Points, in no order, along strands that fork and pass close to each other.
Two points are linked if the straight distance between their rows is under 91.4. Some points are linked to none.
J_590: [ 19 -22 -35  14 -14  -9 -38 -24 -32 -38  19 -32 -16  65  19 -13  11  24
 -31   5 -12]
J_734: [-23   1   9  31  15 -10  12  33  47  43 -12  23  10 -28   8  12  44   9
  21 -13 -16]
J_966: [  1  14  31   0  30 -51  -5  -2  44  61   4 -15  12 -26  -4  22  51 -30
  26  -2 -31]
J_213: [-38  -5   4  21 -72 -23 -51  22  -1  67  -6 -20  10 -38 -34  25  40 -13
   2  21  -4]
J_346: [ 11  16   9 -13  41  14   1  -5  50 -22  16 -35  -7  58  38 -51 -21 -37
 -33  12  17]
J_180: [ 70  20 -13 -13  13 -21  29  -1 -26  32  56   1 -17  21  38 -46  -2 -18
  14  15  28]
J_780: [-22  17  -4 -12  22  17   8  -4 -42 -49 -28 -23  25  -6   4  61 -37  -7
  31 -13  -3]
J_736: [ 43  42 -15   0  25  -7  46 -15  25 -20   0   7   4  11 -12 -42 -54 -38
  17  -8  49]
J_477: [  4 -10  19 -29 -34 -17 -14 -14   7  32   3 -15 -13 -20 -22   2  41  -8
   1  19 -14]
J_913: [ 17  15  20 -30  19 -44  -9   8  10  53  49 -43  -7  35  61  11  55  -4
   5   9 -28]
J_61: [ 16  -2  50 -15  -8  23  25  -2 -51 -26  18  41  -4 -46   0   0 -44  14
  17  -6  25]
J_93: [ 45   2 -12  29  -7   2  17  32 -42 -34  23  17   6  28  55 -19  -4  14
   7   3  18]
J_826: [ 21   6 -29  57 -37 -38 -28  18 -24   8 -17  -9  15   9  25  20  41  11
  14  10   3]
J_166: [-61  -6  -6  -7 -19  48 -23  22 -31 -36 -40   3   6 -12 -21  26 -23  26
  -7 -11 -12]
J_6: [  5  15  29 -37  -8  -1  48   3 -54 -11 -10  12  -6 -47 -11  38 -52  18
  42  -8  13]
J_707: [ 28  -9 -23 -52 -23 -25  38  19   3  57   7   5 -14 -17 -22 -19   9   0
 -11   6 -10]
J_387: [  3   8 -16  -5  51  17  12 -47  78  11  -5   3  -3  15 -34 -33 -16 -37
  -9 -20   6]
J_111: [-51  10 -34 -26  10  49  13  32 -50 -34 -41 -23  15   0 -13  47 -48  19
  13 -18 -14]
J_295: [-23 -16  17  34 -18  16 -69 -40 -32 -59   4   0  19  -2 -14  20   6   7
 -11 -11   2]
J_491: [  4  -6 -22   9 -52 -26  23  16 -32  48 -12  14 -10 -27 -24   5   2  33
  13  16  -9]
J_561: [-19   6 -46  54  37  25  19   9  35 -52 -33   5  -1  40  -4  11 -17   8
  -5 -21  -5]
J_131: [-13  -5   1 -24 -31 -44 -35 -12  11  15 -17 -77  31   7 -30  58  16 -29
   1  11 -25]
J_681: [  0  12   0 -53  35   5  25 -12  67  27   5  -7   4   9 -30 -24 -11 -33
  -7  -1 -12]
J_798: [-10  -1 -37  55 -36   5  -3  36 -37 -18 -35  12   8   7  23  14  20  40
  -3   2   1]
J_828: [ 15  36  18 -14   2   0  68  13  -3  28  20  42  -6 -38 -10 -41 -51   6
  23   1  43]
J_411: [ 26   1 -17  68   7 -28 -22 -21  -3 -13  14   8  16   5  28  12  46   6
  25  -5   2]
J_11: [ 17  -2 -73 -34  46   6 -10  -7  18  75  28  14  -4  13 -35 -39  23 -24
 -31  31 -16]
J_830: [ 18  16  20  -4  -9 -66 -14  11   1  59  14 -31  26 -21  16  32  57 -24
  26  10 -16]
J_280: [ 61  26  -5  17  -1 -49  34  -3 -23   8   9 -13   9   8  33  20  15   3
  42   7   2]
J_130: [-46  -7 -21   3 -10  21   8  33  39  19 -30  13  -3   6 -32  12  -4  26
 -24  -7 -21]
J_306: [-35 -22  25   3 -64  19 -30  15 -86 -18  -4   8  -7 -48 -18  14  -9  29
  -7  10   6]
J_415: [ -4  -7 -10 -70   6  -9  21  16  40  57   5 -11  -1  -3 -23  -3  17 -15
 -29  12 -32]
J_437: [ -9   9  23 -18  59  -3  13  10  82  50  30 -18 -12  11  41 -13  34 -26
  -7   8 -25]
J_757: [  2   6  10 -34  24 -14   3  40  41  49  25 -19  -1  10  53 -14  42  -5
   0  11 -22]
J_722: [ 45   4 -30 -20  -4  12  11 -11 -57 -57  -7 -13  -6  16 -15  22 -51   5
  12   3   3]
J_588: [-21  -4  -8 -14 -51 -11 -41   8 -28   2 -21 -64  14  11  -8  62  15 -13
 -11  19 -15]
J_916: [-12  -6  68 -43 -11   7  13 -17  22  20  22  18 -24 -59 -26   8  -4  -8
  19  -2   4]
J_356: [-13  -2 -31  47  27  38  -3  25  62 -15 -30  20   1  33  12 -29   6   5
 -34 -11   5]
J_701: [-15   2  62  -2  27  16  13  -5  49  14  29  32  -9 -39  37 -11  27 -15
  20  -8  14]
J_161: [ 43 -14 -13  -5  -3 -17 -15 -49 -70 -67   8 -28  -1  15   3  22 -26   3
  13 -10   2]
J_355: [-18  15  -5  42  27   1  28 -28  39   5 -28  32   9 -30 -37  13  -4   2
  35 -26  -3]
J_971: [ 17  -9 -47 -23  -8 -19  35   6  -3  13 -39  -9  10  12 -31  27 -13   8
 -13   6 -11]
J_114: [ 27   0 -22 -10 -22 -21  59  18 -32  60   8  26 -17 -39 -16 -24 -10  28
  19  11  11]
J_246: [ -5   7 -37  -2  58  12 -31  10  52  59  11  15  -4  21  -5 -40  47 -18
 -28  26 -20]
J_433: [ 11  -1 -58 -31  20  20  -2  -7  32  51   2  34 -15   3 -58 -61  -9 -10
 -26  14   7]
J_930: [-21   0 -12   1 -13  28  27  -5   6  -7  -5  45 -14 -12 -52 -42 -57  25
 -13 -10  22]
J_12: [ -6  -6   6  52  52  20 -14 -23 -18 -70  -8 -15  21  39  43  11 -12   2
  -4 -24  -5]
J_427: [ 47  17 -37   5  17 -76  27 -26   2  19 -11 -22  33  11  -1  40  23 -12
  25  -5  -8]
J_755: [ 16  35  -4 -53  -5  10  74  31   6  20  -4  11 -10  -1 -17 -43 -64 -16
   0   4  39]
J_849: [ 11 -17  22  18 -69  -6 -44   9 -82 -19  18  20 -14 -34  18  -5  25  23
  -2  16  12]
J_991: [-18  -6 -34   5 -33   4 -41 -10 -25 -41 -27 -46   6  39  -9  33   2   8
 -21  17 -19]
J_579: [ 26   0  30 -21  20  13   4 -33 -15 -62  26  -5  -2  20   3  12 -37 -12
   8 -17  23]
J_548: [ 21  10  -7  34 -14 -23  -4 -24 -19   4   0  33   4 -25  -9   2  27   3
  33  -4   9]
J_319: [ -8  25  13  18   2 -11  17  -1 -22 -15 -29  -1  18 -23   5  54  -9  10
  41  -8  -3]
J_271: [ 27  10  -8 -18  35  22  20 -18 -39 -72   3 -27  17  35  15  27 -66 -11
   4 -22  18]
J_942: [-29  -5 -31  15  39  38 -10  35  66  26  -8  10   3  29  14 -43  29 -21
 -39   0  -7]
J_167: [ 16   6  -2  14 -22  24  43  17 -28   4   4  51 -14 -31 -16 -57 -51  10
   9   1  36]
J_961: [-11 -26  25  16 -58 -12 -83 -42 -49 -32  19 -20  -6  -3 -10  -3  12   2
 -24  10  14]
J_673: [  2  -8  53   5  33  34   1   7  20 -50  16  19  10  24  47 -24 -21 -13
 -23 -12  40]
J_344: [ 16   6 -32  46  31   5  13 -15   9 -44 -26 -22  19  37  25  25 -14   1
  -3 -19  -5]
J_742: [ -6 -17  -1  25 -59  -8 -77 -37 -14   1  23   8 -12 -12 -29 -20  32   1
 -16   3  -7]
J_317: [ 26 -18  20  44  38  -7 -29 -46 -43 -85  22   5  24  36  34   1 -20  14
  -5 -31  10]
J_86: [-46 -15  12 -32  10  42   4  33  58   8 -11   8 -19   4 -17  -9 -14   0
 -34   6 -15]
J_811: [ -2  -4  20  -4  44  37  20  18  18 -49   0 -20   5  33  62  18 -25  -9
 -12  -7   8]
J_557: [-41  -7  23   3  40  29  -1 -12  37 -49 -37 -33  18  -3   2  48 -20 -12
   3 -22 -32]
J_941: [-14 -14  47 -17  36  33  -8  -8  49   2  28  28 -21 -12   2 -34   0 -27
  -7  -5  23]
J_787: [  9  -4 -15  28  31  -2   1 -56  40 -26 -11  13  -4   6 -29  -8 -15 -13
  15 -21   0]
J_135: [ 60 -30  -9   4 -19 -14 -22 -14 -64 -43  41 -12 -21  44  37 -25  -4  14
 -26  13  11]
J_204: [ -4 -11 -35  21   5 -20 -40 -10  -7 -30  -2 -57  -2  63  33  26  20  11
 -16   0 -19]
J_270: [ 42  45  -5 -13  27 -15  27  -2  19   2  36  -7 -11  30  32 -62 -24 -37
   7   7  52]
J_211: [ 25  17   5 -43  18 -73   5 -14  14  66  38 -53  12   8  22  14  43 -14
  22  15 -35]
J_598: [-12  19 -30  20  10 -10  45  37  19  55 -19  34   2  -3   3  -8  19  24
   2  -5  -3]
J_932: [  5  -6  73 -18 -18   3  -5 -28 -32  -9  16  32 -19 -61 -21   8  -3   1
  33 -10  11]
J_963: [-26 -11   0  26 -59   6 -33  36 -21  35  -2  10 -19 -24  10 -15  57  22
 -14  23  -8]
J_67: [-41 -21  -5   9 -53  12   7  36 -56   3 -19  28 -13 -40 -10   0 -24  61
   8   3   7]
J_328: [-41 -15  -3   5 -64 -15 -17  19 -24  56  -7  10  -9 -42 -36   1  29  23
   1  12 -11]
J_608: [  2  10   7 -36  12  24  24  23  26 -27   4 -27 -16  48  33 -10 -42  -9
 -28  14  24]
J_444: [-46  -9  28 -43 -11  -3 -17  22  41  15 -29 -35  13  -3  -9  39  10  -9
 -13  10 -37]
J_637: [-31 -19  44 -28   3  55 -11  -8  51 -15   5  32 -19  -6 -20 -14  -9   0
 -29 -15  -4]
J_466: [  3  20  31 -53  -5  35  39  14  10 -12   4  11 -19  12  11 -38 -49 -18
 -27   9  28]
J_535: [ 31 -11  36  10  10  -2 -41 -35 -87 -78  30 -18  15  13  21  22 -16   8
  14 -13   7]
J_358: [  0   2  42 -30  28 -12  12 -22  50  39   4   3   1 -44 -22  10  14 -31
  35  -6 -14]
J_582: [  8  -7 -17   8 -17  14  11  35 -25 -23  -8  20  -4  15  36   6   7  20
 -16   9   3]
J_717: [ -6  -1  21  -3  62   6   5  -2  66   0  15 -31 -12  44  53 -19   6 -23
 -19  -2 -11]
J_210: [-51   5  18  27   9   9  -6   1  16 -21 -43  -1  22 -25  -5  45   4  -5
  22 -10  -4]
J_14: [-15  10  -8  51 -49 -37 -40   7 -15  25 -11 -15  27 -18 -14  35  46 -13
  18  12  -3]
J_834: [-12   9  39  38  15   6  -5  14  27  39  21  36   1 -47  27  -5  60   2
  31  -2   4]
J_664: [ 11  18  10 -16   0 -25  83  28   4  60  -2  26  13 -41  -4 -10 -28  25
  41 -13  15]
J_479: [ 20   6 -17 -11  -7 -81  -6 -37   8  24 -21 -68  41  22 -20  51  21 -18
   4  -7 -26]
J_994: [  3  -6 -34 -19  -7  36  28  -5  14 -29 -21  16 -13  15 -42 -14 -58  -2
 -22   1  15]
J_622: [ 12 -32 -49   0 -27   8 -21  -8 -33  36   4  30 -41 -32 -62 -67  17  19
 -11  17  -1]
J_619: [ 58   2   5   2  -9 -16   1   3 -43 -20  49  17 -21  21  46 -53   0   4
  -9   7  19]
J_461: [  4 -28 -23  13 -28  17 -54 -33 -21   4  18  45 -31 -23 -33 -62  38   6
 -19  14  -5]
J_984: [ 10 -17   2  31 -40   0 -32  15 -42   2  19  44 -24 -13  25 -33  45  18
 -10   8  11]
J_667: [ 16 -19  35  -1  15  35  -8  -5 -28 -59  23  22  10  23  21 -17 -54 -12
 -14  -9  33]
J_976: [-73 -13  12 -10 -20  14   0  38  42  29 -48  -8  10 -17 -39  46  -8  19
  -6  -6 -38]
J_148: [-48 -10  38 -26  28   0 -25 -18  46 -13 -25 -59  13  10  -3  55   1 -10
 -12  -3 -45]
J_831: [  1  11 -36  44  16 -11  40   8  27  17 -43  24  11   0 -22  -1  -6  24
  12 -19   3]
J_448: [-46 -20  -7  16 -40  38 -69 -14 -32 -41 -27   9   3  -6 -31  15   6  20
 -27   1 -14]

A fork is a point with three links. Follow the links from the first point to the second and name the forks in between, in order.
J_942, J_707 -> J_608 > J_828 > J_114
J_582, J_608 -> J_826 > J_328 > J_114 > J_828
J_280, J_681 -> J_619 > J_826 > J_328 > J_114
J_717, J_619 -> J_608 > J_828 > J_114 > J_328 > J_826
J_590, J_673 -> J_619 > J_826 > J_328 > J_114 > J_828 > J_608
J_61, J_673 -> J_608
J_976, J_167 -> J_114 > J_828
J_427, J_213 -> J_619 > J_826
J_557, J_826 -> J_114 > J_328

A fork is a point with three links, a tip a point with one. Leave the first point through the second and follow the links. Name the first fork or tip that comes.
J_166, J_111 -> J_114
J_344, J_12 -> J_608
J_415, J_681 -> J_622
J_280, J_427 -> J_619
J_608, J_346 -> J_6
J_667, J_579 -> J_433

Follow the links from the first point to the second, and from the first to the third. Name the last point that the two ways share.
J_913, J_831, J_963 -> J_114
J_346, J_991, J_319 -> J_114
J_211, J_270, J_306 -> J_328
J_722, J_548, J_588 -> J_826
J_667, J_736, J_6 -> J_608
J_67, J_932, J_722 -> J_608
J_479, J_830, J_67 -> J_328
J_942, J_306, J_994 -> J_828
J_548, J_387, J_131 -> J_826
J_356, J_180, J_930 -> J_828
